Each row is a point on a landscape with many valleys, with its height.
From any point a ball takes the steepest step (drop divided by distance) to one of its 2 nearest points. It stops when none of these is lower. Distance is the straight distance between rows; heights are no part of it.
Fanim: [ 35   8 -22  13  50 -11  46 -43  12  62  31  -5   4  -5  -1  41  18  -8
  10  17   7   7   5 -11   4  42  29   9 -37   9  35  21  23 -28   4  33
 -17  16   9 -32   7  -1  -4]  h=348
bof: [ 20   4  27  43  -5   8 -19 -41 -65 -11  -1   0 -22 -22  -5   5 -17   2
   2   2  30 -27   0  20   1 -16   4  60  -9  26  -2   6  -3   3  47  -1
 -12  -3  -4 -41  -9 -32 -47]  h=434
sukos: [-19  12 -25 -28  20  10  41 -30  -4 -33 -49 -28 -18 -23  37  73  32 -31
 -27  42   0 -19 -30 -29 -45 -19  19  -5 -24  30  36  13 -14  -1 -21  62
 -71  41 -10  16  47  25 -13]  h=376
Ren: [-22  28 -13  29  -1  54 -25 -36  17  -1  31  21 -21  -7   5 -59  30 -17
  14 -17 -11  -9 -26 -13  15   1  36  15 -99  15  57   4  -5  12  34 -24
  50 -45  13  13  29  41   8]  h=285
bive: [-31  -8   7  -6  44 -55  59  19 -13  67 -24  46   1  36  21  31  -2 -30
 -33  44 -16 -21  39 -10  19  -8  20   4  23  -2 -43   1 -34 -17  -7 -29
  11 -53   5 -11 -51  10 -38]  h=365
Mipap: [-84  18  26 -14   3  42 -22  54   7  29 -23  13 -39  24   1  -3  -9  -5
 -49  16 -23 -53  43  68  54 -14  -4  28  11 -12  -9 -18 -36  14 -17 -31
 -22 -23 -13   1 -16  58 -32]  h=380
tur: [-43 -30   5  -3 -48  19 -56  62  35  18 -17 -16 -20  53  -2  14  -4  -2
   3  17 -19  -6   2  34  11  11 -47 -10  52  -2  17  11 -17  10 -18  32
 -26  -4  -6  -2  -2  26  15]  h=265
vuvog: [ -9  20  34 -31 -13 -14 -15 -23 -55  42  36   5  21 -21   4  36 -34 -14
  18 -26 -51   1   5 -25   0  18  16  31 -10  12  18 -60  -7  -3 -16   7
 -14  50  15  -5   2 -17   8]  h=320
Mure: [-26  30  -7  77  -4  -1  12 -35 -16  47 -31  11  -1 -48  37  42 -54 -15
 -14  61   8 -46 -35 -23 -19   1   5 -13  31  17  31 -26 -14  13  51  22
 -22 -46 -10 -28 -24   2 -47]  h=485
vonup: [ 15  -4   8  34  10  31 -15   6  24 -31  15  18 -19  18   0 -46  17 -28
  24   3  37  14 -22 -27  29 -10  10  51 -52  27  17  12 -15   6  24  -4
  27 -64   4  23  14  -7  13]  h=334
ler: [-27  13  28  10  -7  54 -69  20  -8  13  55  28 -36 -19   8  11   1 -38
  21  55 -30  -2  34  34  19   9  12 -32   7  -4   6  -3 -19 -13  30 -23
  -3 -32  -2   9   3  45 -11]  h=649
natup: [-58   6  48  21  -8  10 -38  42 -32  64 -25  32 -20  15  35  -5 -13 -30
 -13   5 -50 -58  -9 -14  47  -9  14  43  33  20 -29   2 -60  15 -14 -19
  -4   7   9  38  -9 -47 -34]  h=444
bil: [-43  31  -7 -36  15  19  31  26   2  14  -2  12  11  -7   4   0   4   1
 -44 -10 -16  -8  25  31 -15  -9  34 -21 -43 -28   4 -34   0  23 -21 -32
 -24  11 -20  25  16  37   7]  h=433
seta: [  5 -15  65 -10 -60  14 -33  39 -32 -43 -25  -3  14  71 -46 -32  12  -3
 -37  -2  15 -39  43  41  -1 -51 -33  -5  29  11 -37 -22 -50  20 -14 -39
  12   2 -39 -20 -13 -17   5]  h=329
ral: [ 28  23 -24 -52 -28 -45  38 -17   1  42  38  16  55 -28  -6   7 -25  58
   0 -35 -43  40 -14 -38 -18  57 -17 -56  15 -34  12   6  22 -17 -19  -8
  13  58   0 -20 -33 -38  26]  h=229
dibun: [ 21  -4  19 -30 -23 -53  13 -16  -1  25   7 -11  46  39  -9 -24   7  30
 -23 -41  21 -27   6 -10  -9 -17  -1  12 -34  11 -27 -32   3   6 -24 -34
  17  27   1  23 -10 -36  51]  h=381
bel: [  3 -18 -36 -10  27 -33  34   8 -41 -16 -69 -33  -9   0  -3  10  14 -15
 -16 -14   9  -5 -54 -44 -23 -23   1  77 -11  10  12 -25  23  35 -36  28
 -17  17  29   7  -9 -37 -26]  h=310
Liv: [ 33 -24  -8 -12  50  16   1 -16  21 -29  -6  -3 -34  -7  -6   1  42  27
  -1 -42  16  18  44  69  18  -8  -5 -30  -1  16 -47  97   0 -35  13  -7
  18  47  -8 -16  -2  37 -23]  h=576
Kup: [ 22 -49  12 -51  -6 -30  -5  12  -8   4  -9  13  51  32 -38  36  70   3
 -23  32 -31  42  56   9 -13   6  21 -61  26   0 -15  17  28  -1 -27 -46
  23   7  12 -15 -25   8 -15]  h=344
kol: [ -7 -15   5  67  29   4 -36 -55   8  -1 -29 -30  -9 -75  30  60   0 -22
  45  18  38 -46 -29 -38  34 -15  38   4  13   3  -8  -3  36 -13   8  32
  -8 -35  22  35  28   0   5]  h=395
ripef: [ -3  18  26  69 -38  42 -17 -26  61  32  44  -8  17 -14  20 -22 -58  30
  42  -9   5 -35 -22   1  19  20 -25 -64   1  -3   8  -7 -27 -21  33  33
 -16  23 -27  24  29  -7  58]  h=501
Dudev: [ 10   3 -14   2  -3   8 -45  35 -22  38   6  17 -28  -6   9   9  15 -26
  18  37 -58  69  -6  -2   5  54  19   3  39   6  54  29  -4  -6  13  10
 -10  17  39 -16 -74  -9 -58]  h=454
tem: [-49   1  -4 -62  27   9 -22  31  20   3  12  17 -24  41  36 -60  59 -45
  -9 -22 -60  47  25  16  52   9  28   4 -59   9  24  23 -35 -14 -46 -29
  58  14  19  52  -9  40  -3]  h=436
kor: [ 33 -13  13 -27 -23 -38 -17  40 -24 -25  44  14  29 -13 -19 -25 -33   4
  13  -2 -16  46  36  -4   8   3 -22 -25  68 -34 -61 -35   2   0  -1 -55
  18  -6   2   0 -34 -42 -15]  h=450
Gogez: [ 40  25  -6   8  23   5  -1 -39 -27   5  14  12  14 -68   9  21  -9  11
  27  -4  -7  40 -30 -16  -3  43   7   1  13   3  23  22  19 -26  18  37
 -30  47   7 -30 -19 -37 -23]  h=315
Bebez: [ 19 -16 -27  -4 -22 -37  29 -22  41  41  20 -28  50  57 -49  14  12  35
  -8  19  28 -22  -5  -2 -18  33 -15  -4  -2 -21  31 -68  70   0 -41   9
   4 -21  10 -16  18   2  67]  h=423
gobu: [  4  25  52 -23   3  15 -23 -17 -23  14  13  22  38 -34   3  -4  28  20
 -38 -30 -35 -13  48  33  -4 -30  66 -60 -27 -26 -30  42 -32  10   9 -66
  20  71 -14  -6  -8 -13 -14]  h=594
vibo: [ 32 -37  42  10 -63  -2 -36 -12  -3 -26 -20 -21  49  26 -12  14  17   1
  10  31  28 -17 -52 -35 -18  23 -50  11  66   6  -6 -67  12   4 -34  36
 -32  31 -15 -10  18 -65  21]  h=272
zemi: [ 11  15  41 -33 -36 -51 -11 -69 -53  24  68  -3  33  -1 -27   1 -29  43
 -14 -51 -11 -30  22 -10 -16  -5   8  40 -44   8  14 -58  14 -13 -10 -15
   1  67   1  -1  26 -41  38]  h=355
mun: [  7  -1 -35 -22   0  -8  19  32   7 -93 -14  -2 -30  24  -7 -40 -38  -7
  10  -8  25  52   1  -4 -26 -27 -50 -14  23   8 -29  32 -17 -13  14   4
  20 -37 -15   3  -2  24   9]  h=419
kifu: [ 25   4 -54  17  53  -9  23  35  53 -31 -40 -37 -31 -24  32 -32 -10   9
  15 -51  47  36 -55 -11  22 -13 -21  40  -6 -10 -30  60   3   6 -13  27
   7  -9   7  14  -1 -14  12]  h=375
zun: [ -7 -60   5 -59  14 -45  12  11 -18 -15 -42  -8   5  42 -10  47  50 -26
 -11   0 -22  18  50 -17   1 -33  13 -20  -6  35 -33   6  12   2 -51 -14
  45 -10  17  26   1  28  -2]  h=369
losa: [ -8  25   8  52  -4  84 -57  13  28 -20  29 -20 -34 -49  10 -13 -38 -30
  58  12   4  44 -28   6  36  38 -17  11  32 -17  36 -19   3  -2   8  30
 -33  -3 -13  26  35  -8  35]  h=475
libug: [-10  -2  17  33   9   3 -38 -15  17  -6 -18  -3  -8 -72  56  28   2 -12
  33  -9 -12 -20 -31 -23  16  -3  25 -42  21  12 -26  43   2 -18  13  25
   1  11  20  35  -6  -6  12]  h=368
Fotek: [  9  22  -6  35   5  58  47 -32  21  15  46   3  32 -15 -19   9   7   5
  -6  69  12  -7  -4  12 -15  -7  33 -11 -33 -13  43 -78  27   5   0  -2
 -45 -27 -11  19  73  -3  19]  h=256
soz: [-16  17 -45  12  32  24   8 -10  27  -5  10  23 -47   1  25 -56  29 -22
   7  -2  -7  17  10 -13   7  21   9 -20 -72  17  45  63 -47 -12  42 -10
  37 -42  -5  -2  -9  80 -10]  h=231
rebip: [-10  10  22  66   0  37  13 -53  -1  24  13 -17   1   5 -17  33  10   6
 -18  46   9 -63   8  37   9 -19  18  34 -36  24  44 -41   7   6  19  27
 -49   0  -4 -13  58  17  -3]  h=215
nusu: [ 29 -25  -9   6   4 -46  17 -11 -45  12  -7  -2 -15  60 -45   7  -2 -14
   0  28  40 -36  29 -12 -19 -18 -24  60  11   4  -5 -48  51   2   3   6
  29 -52  14 -57 -29   7  -2]  h=498
nem: [  5  -1 -10  14 -16  28  10  19  23 -63  -1 -17 -35  37 -19 -35 -35  15
   7 -17  50 -23   3  27 -14 -26 -58  -1 -12  11 -16  12 -14  -5  27  29
 -14 -26 -33  -9  30  23  26]  h=437
Fefa: [ 17  26 -10  12  28  51  20   1  47  41  43  22 -13   7   9 -15  12   7
   7   8 -10  13   7  26  10  43  22 -26 -51   7  29  25 -12 -27  24   9
  -9  19 -10   5  10  40  26]  h=374
bida: [ 13   6 -44 -36 -10  57  39  15  26 -35  31  10 -11  31 -72 -20  33   1
   4  38  27  60  22   9 -31  56   4  -4 -10 -39  53 -12  40  14 -19 -28
   6 -44 -30  -2  46  44  36]  h=335
gode: [ 39  11  18   6  35  16   8 -40 -30  15  15  29  -6 -34   2 -16  23  29
 -14 -46   8 -10  47  48   6 -14  39 -12 -58   9 -24  63  11  -9  39 -43
  16  45  -4 -27 -10 -12 -32]  h=586
resu: [ 39  13  26  44  19  10 -33 -47   4   3   5  21 -12 -72  41  16   3   2
  40   4  -4  -7 -26   2  11  33   8 -32  31  31 -21  75 -14 -49  41  31
 -19  44  -2 -23 -34 -37 -12]  h=342
kipun: [  4  -2  28  42 -31  32 -31   3  -2  50   0 -19  48 -15 -40  21 -12  44
 -27  10  -8 -28  -1  54 -14  10 -24 -43  57 -54  -2 -22   4  23  10  -8
 -25  21 -27 -73  -3   0  -4]  h=520
Led: [-13 -10  10   3 -19  37  -1  23  -3 -44 -25  23 -23  57 -34 -59  44  -8
 -19   7  34 -25   7  14  10 -36  -6  35 -40  38  15   3  -7  36  23 -27
  39 -73  -4 -14 -12  22 -18]  h=371
Nete: [ -9 -27 -49   1  55 -24  46  -6   8  -5 -62 -51 -20  -2  10  55  31 -30
 -19  30  28   0 -65 -70   0  -3  12  47  -8  13  23   8  12  23 -53  64
 -45   3  12  18  26  -3 -11]  h=345
muna: [ -3  37  -4  31  -8  78  -2  24  22 -21  32 -18 -25  -8 -15 -19 -64   4
  14  11  24   5 -18  53   9  18 -57   8  21  -8  17 -15 -28  -6  28  37
 -57   5 -45 -14  42   4   9]  h=453
kuzig: [-39  17  30 -41  27  51 -75  10 -36 -18  55 -17 -75 -28  21  41  -6 -60
  23  12 -45  15  44  31  46 -18  13   4   7  10 -15   1 -36 -34 -20  -2
  -4  23  -6  35  29  39   3]  h=638
damop: [-62  31 -37 -13  -3   3 -35  31  32   1  -6   0 -24 -26  61 -63 -14   2
   3 -66 -47  10 -48 -14  14  -5   2 -10 -35 -12  31  15 -30  24  -2 -23
  51 -12  29  40 -17  48   9]  h=533
novug: [-30   7  17  49 -23  37  10  -1  33  34 -31 -12 -17  26  18  39   7   6
 -17  22  -3 -74  -3  16  21 -11  -5  -8 -19  39  19  11 -28   5  12  33
 -33 -12  -8   3  36  55  15]  h=168
Fekor: [ 12  10  -4  29  40 -20  -4 -55 -34 -19 -12 -27 -59 -29   6  47 -40   8
  -5 -35  49 -33   9  21  14 -11 -17  61   9  44 -22  43 -34 -28  38  22
 -24  37 -26 -52   1  -1 -49]  h=417
Rel: [ 45   5 -10  24 -22  21 -11  10  -1 -14   6  28  -1   9 -19 -61  -3  36
  17 -32  18  57  -9  32 -29  19 -19   9   4  17  21  59 -10   5  50  -8
  21   2  -4 -47 -39 -31 -21]  h=479
Gimul: [ 17  -2 -13  15   4 -36  31 -11 -27   6 -43 -16  33 -33  14   0 -21   9
  15 -14  10  -7 -81 -52 -19   9 -10  45  31 -18 -17 -74  49  15 -24  23
   0  15  38 -11 -30 -58  -6]  h=269
Samus: [-21  10  14   3 -31  33 -63  28  20  13  61  22  -3 -20   5 -35 -25   8
  14 -13  -6   6  16  35  33  11 -12 -32  -3 -43 -20 -16 -23   1  14 -51
  30 -20 -12  28   5  22  16]  h=658
Denu: [  -3   -1   18   20   -8   14  -23   46  -37   28  -18   -8   35  -24
  -24   -7   -9   -2  -20   -2   -5  -11    3   21   10  -27    0   27
   35  -37  -19 -101   37   62  -17  -56   10  -22   11    1  -28  -39
   -9]  h=521
nuvug: [-39 -19   4  21  32 -24  31  56  38  62 -52   5   2  30  21  15   0 -11
 -18  16   2 -64 -10   0  38 -15   0  15  16   1 -51   5 -15   6 -19 -10
   6 -59   7  21 -11   8   3]  h=387
pasab: [ 29  -7   8 -83 -38 -33  11  23 -49 -57   1 -18  56 -13 -32  15  -2  14
 -15  -1 -35  52   0 -15 -43   7 -22 -31  69 -21 -35 -48  -4   5 -30 -27
 -16  59 -16 -10 -13 -40 -13]  h=435
Fug: [-24  -4  18  38  25  17   4  40   4  88 -23  -3   2  34   1  -9 -27 -11
  -6  -4  -8 -41 -29   5  58   3 -12  77  -2  25   0 -43 -19   7 -27  13
 -14 -19  11   2  -4 -42  -2]  h=416
pul: [-46  -8  45  -2 -24  19 -14  46 -30   3 -23  18 -35  51 -26  -5 -17 -17
 -33   8  14 -64  57  30  29 -48 -40  30  26   3 -34 -34 -34  27  -3 -22
  -1 -47 -36 -18 -10  22  -5]  h=353
sufug: [ -2  -5  46   8 -58  -9 -43 -47 -37 -34  13 -12  26 -47 -18  51 -21   3
   7  12  14 -46  19 -12 -36 -33 -17 -47  30 -22 -14 -43  11  11  14   1
 -20   5 -26 -20  41   4  12]  h=458
Vobez: [ -6  14  27  28 -27 -28  -7 -72 -34  41   6  19  31 -52   6  61 -38  10
  14  16 -20 -53   8 -38 -27  -4   4 -37  21  -4   6 -22  23   7  32  17
  -4 -14   6 -40  -2  26 -10]  h=472
raz: [ 32 -45   2 -34   9 -56   6  17  -9 -25   8 -14   8  11 -18  23 -19 -33
  40   4 -11  31  14 -47  12   8 -36  -2  83 -12 -58 -30  31 -12 -10  -3
  43 -35  15  -5 -31 -20  -4]  h=466
Vaz: [ 11  17  32  86 -26 -16  -1 -70  13  54  26   5  43 -29  20 -12 -52  43
  26 -12   0 -69 -19 -22   1  -5  11 -27 -15  -8  10 -15  17 -21  37  11
   5  -6  -2  -8  17 -30  31]  h=486
zem: [-35  10 -33 -27  22  19 -44  67   0  21 -22  12 -35 -24  32   6  26  -9
  -7  20 -42  39 -16  36  13   8  21   2  15 -18  20  20  -3  10 -28 -15
 -13  23  44  31 -40  22 -54]  h=432
pigir: [-20  26 -23  50   0  28 -18  -8  14  47  11  16  -3 -48  16  34  -8 -17
  -1  71 -17  17 -22   5 -35  45  24 -56  52 -23  47  -4  16  11  46  19
 -25 -38  10 -16 -30  13 -24]  h=495
tata: [ 25 -59  12  -3  44 -42  20  -7 -46   2 -14 -15 -19  19 -13  35 -11 -43
  29  13  33 -17   3 -53  21 -15 -23  69  51   8 -65 -38  19 -11 -16   1
  29 -47  14 -18 -19 -24 -21]  h=482
Zimo: [-10 -13   2 -17  -7  -6 -35   2  -7 -60 -11 -14 -17 -43  18  31 -27 -19
  37 -16  -2  23  -3 -13   4 -29 -24 -28  48   6 -41  42  -4 -19   6  31
   2  -8   2  11   6  15   6]  h=392
Nifi: [-58  12   1 -33   2   4 -15  82 -11  27 -17   5  -1   8   7 -13  -1 -29
 -30   4 -33  -1   2  -3  32 -16  18  41  19 -35 -18 -93  -9  53 -33 -55
  -9 -28  28  59 -15 -18 -32]  h=504
Bebun: [  0 -11  -3  79  21  12 -37 -26  37 -11 -10 -29 -24 -13  15  -8  -8 -21
  53   1  32  -6 -44 -60  43  -6  20  44 -15  10  19  12  24   2   9  36
  10 -57  22  25  19   1  37]  h=373
nokos: [ 41  24 -30 -10  10  37  61  -7  -6 -14  44  13  21 -26 -29  19  32 -21
   4  67  11  53   6 -12 -33  44  47 -12 -19 -39  44 -43  59   9 -12 -19
 -26 -21  -2  14  58 -11   5]  h=294
nari: [-21 -18  17  29 -33  44 -21  32  64  47   4 -10  -5  65  11  20  20 -18
  17  43 -12 -22 -14   5  34  36 -15 -14  -3  40  38  19 -38 -18  -5  55
 -31 -11 -13   6  18  18  43]  h=220
saraz: [  4 -26 -43 -14  22  19 -13 -12  45 -26   1   4 -36  18 -21 -30  43   6
  28 -25  10  45  18  -3   5  18  -9  -6 -27   1  18  64   7 -11   6 -13
  50 -38   5 -15   2  81  25]  h=277
fikot: [-20  21   3 -21 -22   4 -26 -48 -42 -45  21 -26  -6 -46 -13  48 -43  23
  10 -20  -6 -21  13  16 -30 -19 -16  -3 -11   0  24 -12  13  -5  15  42
 -49  47 -11 -17  48  26   6]  h=441
Mebim: [ 16  -6 -32 -44  19 -53  71   3   5  28  -9 -16  32  41  -7  17  -5   4
 -12  -8  19 -14 -12 -18 -32  16 -15  10   5 -16 -26 -34  24  -6 -52  24
  -3  -5  13 -19  -1   0  33]  h=404
noduz: [-19  30 -35 -28 -17  15  34  55  29  20  10   7  46  -3   9 -33  -5   8
 -30  14 -17  33 -20 -11 -18  22  11 -31 -29 -35  44 -65   5  37 -36 -34
 -15 -12  -1  56  15  -5  24]  h=456
Dises: [-25  -4  48 -56  25   0 -21   7 -19  15  49  12 -13  26  21  21   4 -49
  10  -9 -50  20  67  15  44  -9  28   2 -19  35 -32   0 -45 -49 -28 -17
   9  38  -2  46  18  -8  23]  h=625
Bip: [ 45  18 -33 -33 -27  -4  28 -25  34  21  53 -12   9  12 -31 -28 -42  70
  24 -50   9  35   8  -8  -8  65 -24 -22 -20 -27  17  31  23 -38  -6  17
   7  55 -22   2  19 -15  60]  h=271
revis: [-31 -19   8 -31 -17  22  14  56  23 -18 -37 -15   8  60   8  26  18   3
 -34  31 -18 -23   1  51  -7   1 -18 -46  37  -1 -17  26 -52  -2 -25  27
 -69  28 -26 -17  14  29  -2]  h=297
nufar: [ 32 -13 -18  52  35 -58  41 -50  11 -35 -49 -14 -23 -11  25   6  13   1
 -12   2  63 -38 -24 -25 -18 -30  11  48 -38  34 -13  67  -3  -6  35  28
  -1   0  14   2  -3 -26 -38]  h=264
mar: [ 38  -2 -51 -48 -10 -24  51 -10 -17 -23  31   2   0  45 -67 -11 -12  14
   4  -7  22  56  45  -9 -38  27  -7 -13  12 -19  20  -3  64  -3 -25 -19
  42 -25  -8 -32  -9  23  25]  h=341
duf: [-43  16  -5 -43  -6 -42  31  64  23  14  -3  25  26  26  22 -58 -27 -19
 -21  -7 -22   5  11 -45  -2 -16  10  -6 -23 -20 -22 -78 -23  27 -33 -49
  25 -51   5  85 -21   6  28]  h=480
guf: [ 33  -3  -5   6 -27 -28   4  44  14  12 -17  26  28  21  22 -75  14  15
  15 -51 -14  44 -38 -24 -12  14  -2   5 -28  19  18  23 -10  17  -4  -9
  38   0  29  12 -58 -57  -3]  h=496
Zomi: [ 29  20 -17   2  83 -43 103 -11  19  23  14  18   5  23  14 -16 -12 -36
 -13  27  57 -11  -3 -45  -7   3  13  51 -40  -2 -33 -12  -7 -23   6  12
  -4 -48 -10  -4   0 -31  -1]  h=321
kip: [ 30   0   8 -40 -19 -36 -25  -8 -38  12  24   7  23 -39  -6  17 -29  17
  38 -51 -71  55   2 -13  10  36 -14  -4  33  13  18  -8  13 -19  -4   3
  17  54  25 -24 -52 -31 -16]  h=274
vegu: [ 13 -16  -5  44  -6  19 -13  -4 -21  46 -19 -14  46 -40 -23  42  17  18
  -5  27  -2  -7 -16  23  -7  11  11  -6  58 -40  -6 -63  61  45  -4 -23
  -5 -24  16 -37 -14 -20 -15]  h=529
fuga: [  4 -18 -51  -8  15 -14   8   0  25  18  40  11 -25  29 -42 -17 -22  12
  33  -6  15  47  39 -10   0  20  -8  -8   8 -32  11  16  38 -13  12 -33
  70 -76   4 -26 -24  65  25]  h=313
begoz: [ 36 -19  -9  23 -10 -30  -7 -25 -19 -25  11 -27 -11  42 -43   9  17 -18
  21  18  20  21  -9 -38  -9  11   0  74 -13  12  61  -1  47   8   4  42
 -10 -16  21 -37   3  -5   6]  h=513
besuv: [ 21  -1   3 -30  14   5  38 -30 -48 -63 -27  -3   5 -22  -7  33  53  -3
 -37  30  18  -4   5  19 -56 -23  18  11 -26   9   7  14  16   7  -2  20
 -60  46  -5 -18  41 -15 -47]  h=400
rimi: [ 33  18  -5 -60 -25 -26  44 -24 -51 -76   6   1  38 -34 -22  15  -1  30
 -16   1   3  22 -14 -10 -70  -3 -10 -23  12 -20 -15 -13  14  -1  -4   6
 -37  61  -9 -23  24 -38  -9]  h=418
ris: [-64  16  -5 -33   5  24  -9  58  -9  -6 -39  34 -25   8  20 -18  45 -14
 -52  24 -38  -1  20  52  13 -16  37  -5 -15 -16  15  13 -29  32 -23 -44
  -6 -10   4  15 -30  44 -57]  h=407
vebe: [ 43 -24   8  37 -26 -16  -7 -46  60  14  52 -12  48   2 -40 -14  23  42
  12  21  54 -17   8 -12   1  13  14 -20 -28 -26 -11 -25  59 -13   7 -21
  16 -23   4  34  47 -21  67]  h=442
kude: [  5 -13 -36 -59  21 -14  35 -32   6 -52 -16  -3 -18  -5 -10   1   8  36
  -8 -49   3  22  53  26 -29 -36 -13 -56 -33   0 -17  72  15 -20  -3   2
  20  43 -25  -6  15  66  -3]  h=567
nudit: [ -24   13  -54  -49   14  -13   22    7   32  -37  -21  -15  -24  -23
   41  -58   -2   36   -3 -101   -5   16   -6    1  -16  -26  -21  -32
  -56  -21  -18   48  -10   15  -15  -11   54   26  -12   35    2   49
   12]  h=553
voge: [ 23   6  -8  -5  -6   3  -3  13  -5   1   5  52  -4   9  -7 -26  13  -5
  -4  33 -32  71   7  20 -40  34   1 -37  41  11  29  71 -14 -14  47   5
  -9   5   1 -45 -60 -23 -40]  h=468
Non: [ 40  -9   8  40 -50 -35   9 -46  -1 -41  61   7  15  12 -46 -51   2  44
 -14  24  38 -30  13 -12 -38 -10   5   2 -60 -19  16 -20  56 -16  46 -18
  24  -5  -4  17  31 -30  46]  h=455
fak: [-27 -22 -10 -53   2 -30  35  31  36  -2  -6  18  21  53   1  16  12  -2
 -29  39 -28  14  54  23 -14   7   1 -90  36 -21 -24  37 -21 -34 -29  -1
  -8   9 -11   2  -8  38   1]  h=322
meno: [-13   2  47 -32 -18  14 -51 -27 -35 -12  -9  -9   3 -33  19  36  49   2
 -11 -50 -43 -13  16  36  15 -45  28 -36   6  23 -39  53 -12  -8  -6 -22
  13  84   2   5   4 -22 -13]  h=603
Fiz: [-14  15 -30   8 -17 -14 -33  49  12 -27  -6  30  -7 -35  41 -72 -32   8
  30 -39 -17  54 -40 -15  -5   3 -11 -16  10 -21 -10  22 -19  16  21 -27
  50 -23  39  37 -46 -14 -12]  h=514
rap: [ 20  15 -38  43  50  10  -2  13  38   2  -7 -34 -62  -5  14  -2 -43   7
  19 -51  48  11 -14  15  45   7 -23  41   0  22  -7  76 -48 -20  24  31
 -12  28 -19 -32 -18  14 -16]  h=397
tidep: [ 37 -41  56 -28 -73  -9 -42  20 -16 -56 -12 -36  57  44 -26 -11  39  -6
 -20   9  23  -6 -15 -13 -17 -19 -24  -5  33  18 -29 -37 -32  35 -16 -14
 -24  35 -12  17   5 -70  20]  h=302
Leze: [-41  22   1   0 -30   5 -33 -61  15 -14   8 -30   4 -46  22  39   6  20
  -1 -44 -19 -43 -15   2 -17 -34  30 -30 -47   9  26  -7  25  11   1  21
 -11  44  13  40  67  31  34]  h=462
virof: [ 38 -12   9  50  21 -65  17 -64  -9 -35 -38  -1  24 -30  20 -16  -2   6
  24  -7  34 -15 -68 -64 -15  11   8  57  -2  -2  11   3  42 -20  15  51
   4  -1  33  -6 -13 -61 -11]  h=219
ginag: [  6  15   7  75 -44  57 -19 -17  50  10  16 -23  46 -38 -15 -34 -43  77
  -3  -9  22 -25 -23  28 -11   0 -26 -69  43 -39  -5 -16  -8  12  28   2
 -14  21 -36 -12  24 -19  34]  h=512
lof: [-39 -27   1 -47  26 -40  -7  42  34  14 -35  13   0  40  37 -16  46 -31
  -8 -24 -41  17  28 -10  37 -18  28  -4 -16   6 -33  18 -17  -3 -50 -34
  61 -10  32  71 -20  12  -7]  h=401
Sizu: [ 18  -4 -30 -16  28  -7   2   8  -2 -41 -46 -47 -18  -2   2 -12  22  13
  -5 -72  32  18 -41   8  -5 -19  -9  65 -28   0  -5  26  28  16 -33  27
  -4  35  28   3  14 -30   2]  h=346
zodu: [ 12 -32  34  22 -55  17 -27 -15 -46   6 -39   0  18  15  -2  35  10   8
   8  38 -17  -5 -56 -20 -18  38 -27  22  58  20  47 -19  11  15  -8  61
 -45  40  -4 -57 -16 -43 -38]  h=230
fivu: [ 15  15 -21  26  52 -19  79  -9  30  -8 -25  18 -15   8  24 -31   9   6
 -18  -6  55 -23  -4  -5 -17 -29   8   8 -55  11 -20  34 -10   8  34  -1
   6 -40 -10   7  -3  11 -27]  h=292
Vot: [ -7  13 -21 -13  89 -29  87  18  -9  37  20  38 -22  34  15   3 -30 -46
 -33  37  27  11  34   6  19  12  13  32 -13   4 -21   7 -43 -32  15  -9
  -8 -41 -31 -20 -34  -1 -30]  h=347
bobin: [-25 -24  63 -32 -22  18 -53  11 -15  -8   4  -1 -23  37  18   3  24 -18
   4 -28 -32   2  26  42  47 -25   4   3   2  58 -31  56 -55 -29 -10  -8
  16  46 -11  19  17 -19  10]  h=614
zar: [-15   0 -17 -23  -8 -22  11  17 -43 -54 -38  23 -17  22  -1 -22  -6 -16
 -17   0  -2  17  15 -11 -32 -50  -3  -2 -11  25   3   8 -14  24  16 -18
  33 -49   1   1 -28  38 -38]  h=398

For each start below, name the point where the ball stops.
meno -> zodu
kipun -> fikot
nusu -> bel
Fug -> virof
natup -> virof
tem -> novug
Denu -> zodu
